Points, in no order, along strands that fork and pass close to each other.
(in the rows, 128 means zero)
Points whose rows are less than 92.7 apart are linked; no others are. Some points are linked to none.
K324: [170 157 126 132 178 118  53  97 185  91 144  93 154 187 119 109  53 138
 155 126 145]
K268: [ 79 159 127 164 117  86 108 136 142 137 146 128 114  93 155  99 171 122
 131 136  69]
K621: [104 156 156 117  66 182 134 137 110 102  91  90 122 102 119 141  98 127
 111  95 110]
K548: [133  84  86 148  99 140 155 112 108 185 132 137 144  87 152 114 161  98
 116 163 124]
K654: [152  89 107  91 143 172 140 121 173 109 107 104 150 148 137 155 129 126
 140 122 168]
K234: [ 94 144 118 174 104  81 120 147 105 143 141 168 111  89 145  98 164 126
 109 148  62]
K282: [149 177 149 122 163  86  82 180 142  88 108 164  99 157 105 142 130 173
 143 102 107]
K925: [133 175 178 120 152 106 106 166 127  74 126 148  95 152  98 127 125 157
 171  96  80]
K349: [120 156 179 110 123 145 134  92 170  91 130 114 140 120 128 120 133 141
 166  92 115]
K45: [134  61 120 120  91 147 208  97 138 192 122 111 158 116 129 145 178 105
 138 121 143]
K596: [166 107 145 112 135 151 190  54 156 180 107 157 145 126 148 148 148 127
  97 142 165]
K439: [105 134  99 164 108 103 106 106  98 145 174 175 100 109 151  95  85 126
  62 184 108]
K27: [ 94 115 127 119 131 133 114 164 137  81 138 158  91 137 131 113 137 132
 134 142 115]
K473: [ 86 124  72 160 121  74  89  90  89 136 208 169 107 130 146  78  89 127
  80 179 112]
K315: [151 133 100 159 114 129 139 118  86 163 126 156 129 116 124 142  83 126
  65 151 161]
K207: [132 161 181 108  91 176 136 122 127 118  83  86 133 131 110 164 103 131
 129  77 131]
K415: [160  97 102  94 138 140 144 162 139 127 101 104 136 152 113 177 128 128
 133 118 190]
K753: [ 97  99 151 120 100 172 165 142 141 139  75  85 152 113 143 146 171 136
 145  98 105]
K499: [153 167 150 137 146 129  82  92 189 107 134  81 174 161 137 115  80 120
 159 110 127]
K773: [132 128 109 122 137  93 115 189  98 120 120 118 114 151 101 146 139 122
 145 125 142]
K336: [155 139  78 150 130  88 111 209  88 171  93 127 138 133 111 169 162 140
  73 132 145]
K671: [ 98  95 111 131 134 108 121  39 106 118 235 143 110 135 143  70  78  99
 127 170 152]
K11: [151 140 130 137 167 100 118 131 180 115 117 160 127 136 166 135 168 158
 121 158 125]
K862: [141 173 156 149 161  92 133 105 178 125 145 173 132 121 167 114 140 137
  95 147 107]
K387: [166 166 170 130 160 111 100 154 182 135  67 119 151 145 132 152 154 157
 156 113  92]
K592: [135 149 151 139 176  95  46  81 166  88 174  97 133 177 144  84  67 136
 165 114 128]
K23: [141  75  93  93 150 150 130 121 164 102 159 111 133 158 142 127 121 126
 157 144 188]
K674: [ 65 113 162 112  97 196 123 165  90  77 125 137  85 101 118 115 133 143
 132 115  94]
K173: [177 142 156 122 164 128 153  88 194 149 107 117 156 151 135 154 125 126
 135 132 139]
K227: [115 153 148 122 140  83  57 100 148 101 186  73 137 175 142  76  93 114
 187 106 123]
K288: [131  80 126 113 100 141 186 111 123 160 149 131 120 109 133 124 175 113
 173 136 130]
K795: [160 181 190 125 116 172 121  96 143  83 102 118 130 138 114 145  88 144
 122  71 123]
K418: [153 131 117 117 176 129  77 148 179  81 125 150 123 170 138 139 113 177
 128 145 130]
K934: [107  74 155 110  84 189 189 111  91 155  89 123 113  86 108 153 164 135
 118  88 125]
K235: [133 104  85 136 126 108 130 114 127 154 173 114 133 132 153 112 126  96
 148 166 158]
K894: [139 132 126 163 126 118 169  63 112 173 173 191 117  81 152 100 143 121
 111 167 126]
K206: [151 145 161 127 131  87 137  85 153 142 169  83 162 169 108 104  98  87
 192 118 156]
K560: [188 152 150 109 144 120 154 135 127 149  68 139 129 153 127 188 126 157
 110 101 138]
K367: [151 138 102 139 131  71 127 185  89 154 103 148 107 142  99 151 142 130
 111 134 117]
K507: [120 185 165 146 153  84  99  86 154  89 181 154 115 138 132  83  89 131
 137 121 113]
K427: [165 159 194 106 127 180 132  81 182  97 114 106 142 135 110 132 106 137
 149  87 130]
K756: [117  93  45 126 103 139 116 147 143 131 124  71 185 126 138 142 120 112
 101 143 176]
K57: [ 96 124 116 125 112  94  91 138  86 106 181  92 106 152 113 103  97 103
 175 122 136]
K152: [117 108 162  99 102 174 170 126  98 128  99 148 102 111 106 158 143 133
 133  93 131]
K800: [105 178 186 117 114 162 124  90 138  74 124 138 107  98 110 113 127 153
 140  88  92]
K821: [187 152 159 117 171 114 148 106 112 126 131 144 126 168  81 137  55 119
 132 114 171]
K337: [117 155 126 161 103 121 133  99 104 136 160 170  99  91 136 108 104 135
  75 153 106]
K459: [127 155 138 127 164 123  57 129 172  68 129 149 111 162 131 127  98 156
 135 119 107]
K199: [ 63 114 128 124 115 110 102 138  77 106 186 105  92 133 128  77 136 101
 193 125 114]
K20: [167 136 164  97 128 150 140 146  98 101  94 160  88 145  89 176 110 151
 106 103 164]
K851: [151 125  95 175 127  93 172  83 109 211 149 147 161 100 139 107 109  88
  83 176 149]
K489: [ 61  92 111 136  84 189 128 185  77 133  87  87 140  99 113 121 155 121
 103 117 104]
K927: [154 115 105 175 127  99 158 100  97 183 168 177 116  93 142 101 110 103
 103 179 127]
K297: [191 139 161 100 161 157 115 127 158 106  84 124 134 165 112 158 121 162
 159 104 128]
K401: [188 166 170 139 159 101 157 113 135 154  93 157 132 144 127 161  97 136
  80 119 151]
K508: [148 162 145 123 150 100 117 172 169 134  83  94 152 160 121 147 171 138
 193 109  86]
K265: [166 126 136 101 146 146 150 145 149 140  54 112 144 135 128 195 150 165
 113  86 124]
K629: [ 77 126 149 117  87 173 144 133 126 101 102  79 142  98 139 138 134 124
 129 114 109]
K519: [155  92  72 137 140 147 143 115 103 156 139 156 130 116 129 146  93 115
  64 172 190]
K694: [126  70 106 130 112 123 168 118 108 157 166 162 109  87 144  94 170 103
 151 149 121]
K599: [152 146 118 158 101  74 157 113 127 217 125 123 144 108 135 122 140 103
 131 153 126]
K762: [ 87  99 123 113 123 148 123 105 126  94 187 140  98 109 149  89 135 113
 171 132 143]
K355: [129 117 120 111 134 151 147 143 136 141  54 130 140 118 153 180 192 151
  91 114 123]
K441: [165 170 161 125 182 101 101 164 172  99  77 160 126 162 126 155 154 176
 152 112  97]
K658: [ 81 118  90 127  95 105  77 175  45 106 168  87 110 140  87 122  98 102
 155 117 137]
K18: [ 79 122  74 125  99 130  76 200  79 112 141  93 115 129 102 123  94 113
 122 119 133]
K451: [101 103 108 103 119 167 127 156 154 121  72 112 140 111 156 167 166 159
  84 135 138]
K680: [176 146 164 115 181 113 151  85 143 113 151 158 115 156 105 120  77 107
 159 139 168]
K855: [ 95 162 170 112 116 168  95 108 150  50 167 139  92 120 106  99 119 152
 151  84  96]
K198: [ 77  73  69 121 121 157 119 184 122 127  92 114 150  96 145 158 173 154
  75 141 136]
K775: [170 143 160 124 165  94 174  74 148 149 164 116 152 162 105 122  90  94
 159 138 169]
K46: [102 115 125 113 115 108 134 114  95 119 184 149  88 113 113  85 139 104
 181 132 112]
K645: [ 78 150 112 149 116 100  96 178 128 122 122 115 130 129 150 118 160 128
 131 141  90]
K292: [173 132  84 164 126  71 159 126 111 210 124 126 156 117 139 142 132 107
  87 168 153]
K90: [147 155 144 142 124 114 147 114 101 137 112 154 123 112 121 153  99 135
  77 126 146]
K25: [126 109 136 103 151 133 124 125 136  79 178 162 105 137 126 108 116 133
 160 130 142]
K809: [143  94  75 122 142 128 125 144 122 126 143 123 149 146 132 140  91 110
  89 154 200]
K453: [126 140 134 135  98 128 163  74 102 146 168 171 115  77 120  90 120 124
 114 137 120]
K616: [150 177 161 129 163 137  73 131 177  81 123 127 130 174 125 122 100 170
 167 103  96]
K605: [151 152 179 103 117 170 141 119 128 112 102 160  91 114 102 159 135 153
 111  84 125]
K603: [ 99 174 158 125 136 113  92 116 138  65 183 157  92 144 121  92  95 145
 138 111  97]
K205: [ 69 112  92 121  91 169 128 191  77 118  92  78 143 110  98 149 121 111
 113 115 135]
K860: [164  83 134 109 116 140 211  55 156 197 133 134 151 106 135 132 171 111
 129 137 148]
K622: [174 142 134 118 186 108  96 131 196 116  99 138 150 162 156 144 129 155
 107 148 143]
K758: [135 104  78 119 133 132 128 109 145 137 139  81 165 146 141 152  98 107
 113 151 195]
K399: [ 96  75  95 150 106 158 148 154  60 155 129 153 110  67 141  98 161 100
 119 155  84]
K161: [103 121  92 146 145  83  94  67  99 130 218 149 121 146 144  73  71 113
  92 187 149]
K546: [ 99 111  97 162 111 127 130 165  89 154 130 159 107  86 134 105 161 125
 112 160  72]
K550: [123 172 175 140 149  66 129  81 153 129 168 165 116 130 148  84 123 131
 133 141 111]
K879: [143 142 128 164 108  95 166 122 128 202 115 154 132  93 170 121 173 128
 101 156  96]
K271: [105 138 146 104 137 130 121 191 147 105  81  83 146 156 111 141 180 137
 194 100  93]
K970: [ 70 111  65 123  94 175  82 188  67  87 135  86 135 117 104 136 103 112
  90 127 135]
K732: [167 170 178 122 166 113 130  76 188 127 125 105 159 155 138 110 102 125
 171 119 130]
K769: [147 102 117 104 142 127 131 186 122 115 114  95 135 157 105 143 140 116
 168 113 149]
K424: [199 145 164 113 140 145 156 120 108 117 109 151 104 153  87 161  80 136
 125 104 168]
K739: [ 71 119 115 136 125 119  93 193 110  90 132 139  90 118 135 111 136 138
 129 138  83]
K15: [143 160 160 121 159 141  83 145 159  70 125 135 110 169  90 131 117 149
 209  85 103]
K350: [ 87  75 147 117  81 192 179 136  99 149  76 103 152  87 127 147 183 119
 133  88 102]
K433: [113  95  65 134  96 153 119 166 116 165  91  64 177 108 127 151 147 119
  88 127 150]
K913: [165 135 157 126 152 133 161  75 184 149 106 148 154 132 164 139 112 139
  97 135 157]
K734: [128 148 125 143 120 100 127 151 153 145  98 112 147 119 144 134 154 121
 118 140 107]
K301: [134 100  94 143  90 147 142 146 107 174  94 104 154 108 148 147 154 108
 104 135 125]
K59: [ 42 112 144 142  85 199 119 172  83 109 102 117 115  85 128 114 145 121
 121 133  85]
K847: [102  72  41 139 124 161 114 201  72 146  82 108 152 100 109 160 179 145
  67 128 147]
K665: [114 101 145  98 140 147 151 186 149 128  50  76 153 162 111 163 209 134
 181 101 107]
K248: [102  77 103 133 124 134 158  82 113 140 195 180  89  84 141  70 154 110
 136 162 116]
K863: [131 168 141 132 120  87 103 116 140 134 166  61 153 167 128  99  92  88
 188 101 136]
K677: [132 101  56 139 114 122 115 199  80 171  85 134 138 111  98 175 160 141
  65 132 153]
K702: [106  87 105 119 129 124 143  77 107 139 203 166 105 116 146  87 119 109
 122 174 154]
K826: [118 131 139 144 114 110 160 111 139 157 124 150 117 106 157 132 164 126
 110 139 100]

A fork is a point with three links. Follow the links from the first point to the second and name the forks in between, in order.
K826, K489: K645
K198, K473: K694
K546, K301: K645 K694

Follow the links from the first point to the second, and from the first to the third. Name the last point that the two ways share.
K46, K292, K399: K645
K90, K702, K775: K694
K234, K658, K439: K645
K758, K473, K173: K694

A fork is a point with three links, a tip a point with one. Leave the first point through the second and follow the links. Name the first fork or tip that comes.
K674, K59: K645
K424, K821: K694
K621, K207: K665
K762, K46: K674
K90, K401: K23
